Each scene shows the same named points in several views. A view is turned or mirrored, shifted and resized as a whole, has a little noise and may leave points out.

Scene 1
View 1
vedob: [ 15 -33  11   6 -10  -4  -6   7  -8 -12  13 -45   8 -13  36  19  20  -3]
ludi: [ 30  -1  12  13  -4 -10 -13   9 -18  32 -15  -2  31 -17   0  14 -22   8]
nida: [ 25  -8  12  13  -7  -9  -9   8 -15  18  -7 -14  23 -17   8  14 -14   7]
div: [ 24  -9  11   3   1  -4 -15   5 -14  17  -9 -18  21 -20  18  12  -2   3]
mefal: [ 27 -27   8   3 -16 -20  -7  11  -6   3   3 -21  10  -6  23  18   8  -3]
Nima: [ 28 -15   9   1  -6 -15 -15   8 -10  17  -9 -13  16 -15  19  17   2  -2]
tero: [ 20 -39   5   0 -19 -19  -3  11  -4 -12  15 -35   5  -3  35  21  20  -8]
vekag: [ 27 -24   6  -3  -7 -19 -15   8  -5   7  -3 -20   7 -12  29  18  15  -6]
bolo: [ 29 -11   7   0  -2 -13 -19   4 -10  20 -13 -13  18 -15  22  15   2  -2]
fupi: [  6 -31  15  -3   8  12 -12  -3  -7 -18   9 -60   5 -20  56  13  30  -3]
zuro: [ 14 -11  17  18  -7   3  -1   8 -17  10   3 -28  26 -20   8  15 -17  14]
samuf: [  2 -24  22  18  -7  15   3   4 -13 -15  18 -56  18 -20  32  12   4  10]
bof: [ 17 -20  14  11  -8   1  -3   7 -12  -1   4 -33  17 -17  24  15   3   6]
ruson: [ 19 -13   8  -9  17   7 -24  -4  -6   9 -13 -33  13 -25  42  11  21  -4]
View 2
vedob: [ 25  19 -16  18  -3  10  13 -16  -6   4  -6 -12  18   6  15 -12 -10   3]
bof: [ 23  11  -8   4   0  11  11 -23  -5  14  -5   1  12   0  15   3 -25   3]
ruson: [ 16  14 -18   7   0  13  19 -32 -14  -9  -5 -14   3  -6  17 -14 -27   7]
mefal: [  7  10 -10   7  11   5  12 -17  -3  19  -3 -12  15   5  14   3 -20   2]
tero: [ 18  16 -11  17   5   5  12  -8   1  17  -6 -13  23   9  11  -3 -10   0]
vekag: [  6  12 -14   8  11   8  17 -19  -6  11  -3 -17  12   3  13  -4 -20   4]
samuf: [ 42  15  -7  11 -12  12   5 -18  -3  13  -7  10  15  -1  17   1 -23   5]
zuro: [ 20   5  -2  -6   4  12  12 -26  -8  18  -3  10   7  -6  17  12 -36   5]
nida: [  8   2  -5  -9  13  10  14 -29  -8  17  -2   0   3  -4  17  12 -36   4]
fupi: [ 38  24 -17  21 -12  12  12 -19 -10  -3  -7  -6  15   0  18 -17 -11   6]
div: [  9   6 -10  -4   9  12  19 -29 -10  11  -3  -2   3  -5  16   3 -33   5]
bolo: [  2   7 -11  -1  13   8  19 -29  -9   9  -3 -11   5  -2  15   0 -30   5]
Nima: [  2   7 -10  -1  14   8  18 -27  -8  13  -3 -11   7   0  15   2 -28   4]
View 3
ludi: [-26   6 -13 -16  -6   8  -1 -21  -9  11  38 -28 -11  -3  -8 -27  14  -2]
bolo: [-28   0 -17   8  14  22  -5  -9  -4  -2  17 -22 -11  -1 -11 -10   2 -13]
vekag: [-22  -1 -15  19  20  25  -3  -7   4  -3   7 -18  -6   0  -8   5  -2  -7]
mefal: [-18  -2 -12  13  14  19  -1 -11   8   1  10 -17  -4   1  -3   6   2  -1]
fupi: [ -7  -2 -26  24  33  18  20  17   5 -12  -3  -1   5   8  -7  26 -10 -29]
Nima: [-25   0 -16   7  15  20  -4 -10  -1  -1  17 -23 -11  -1  -8  -8   2 -11]
bof: [-11   3 -19   6  14  12  12   0   0  -1  15 -12   1   3  -4   6   3 -14]
vedob: [ -7  -1 -18  19  22  19  13   4   8  -4   5  -8   6   7  -3  20  -1 -11]
div: [-24   2 -19   3  13  14   5  -6  -7  -1  20 -20  -9  -1  -9 -11   3 -17]
tero: [ -7  -4  -8  26  18  27   0  -9  21   4   0 -13   5   5   1  27   3  14]
ruson: [-26  -1 -26  18  29  19   6   7  -9 -12   6 -14 -10   1 -14  -1  -7 -37]
View 4
tero: [-10  -3   8   0   7 -17  12 -22  -3   3 -18 -12   6  10  10   5   4   0]
nida: [  5   9  -3   0  -7 -19   1  -2   9  -2 -14   3   3   7   8  -3  18  -7]
samuf: [-19   7   1   7  -6 -15   1 -19   5   7 -18 -16  -5   1  23   5  21   1]
bof: [ -7   6   0   4  -4 -17   3 -11   4   3 -18  -6   0   5  12   1  18  -2]
fupi: [-23  -1  -2  17  -2 -11  12 -26  -2   4 -21 -15  -4  -6   9  10  13   5]
vekag: [ -2  -2   0   4   2 -17  12 -13   0  -2 -17  -3   5   6   1   1   7  -3]
zuro: [ -1  11  -2   0  -8 -18  -2  -5   9   1 -16  -3  -1   7  15  -2  22  -4]
ludi: [ 16  12  -3  -7  -7 -22  -4   9  14  -5 -11  10   6  13   7  -9  21 -11]
mefal: [  0  -1   3  -2   2 -18   9 -14   0   0 -18  -4   7  10   5   1   9  -4]
bolo: [  5   2  -4   4  -3 -17   9  -6   5  -5 -15   4   4   4  -1   0  11  -6]
vedob: [-14   0   3   5   2 -15   9 -22  -1   4 -19 -13   1   4  12   6  10   1]

Which points are out of place in each view (at most two, in the order of its rows)? Write none if all are in place.
view 1 => ludi
view 2 => vedob
view 3 => tero
view 4 => none
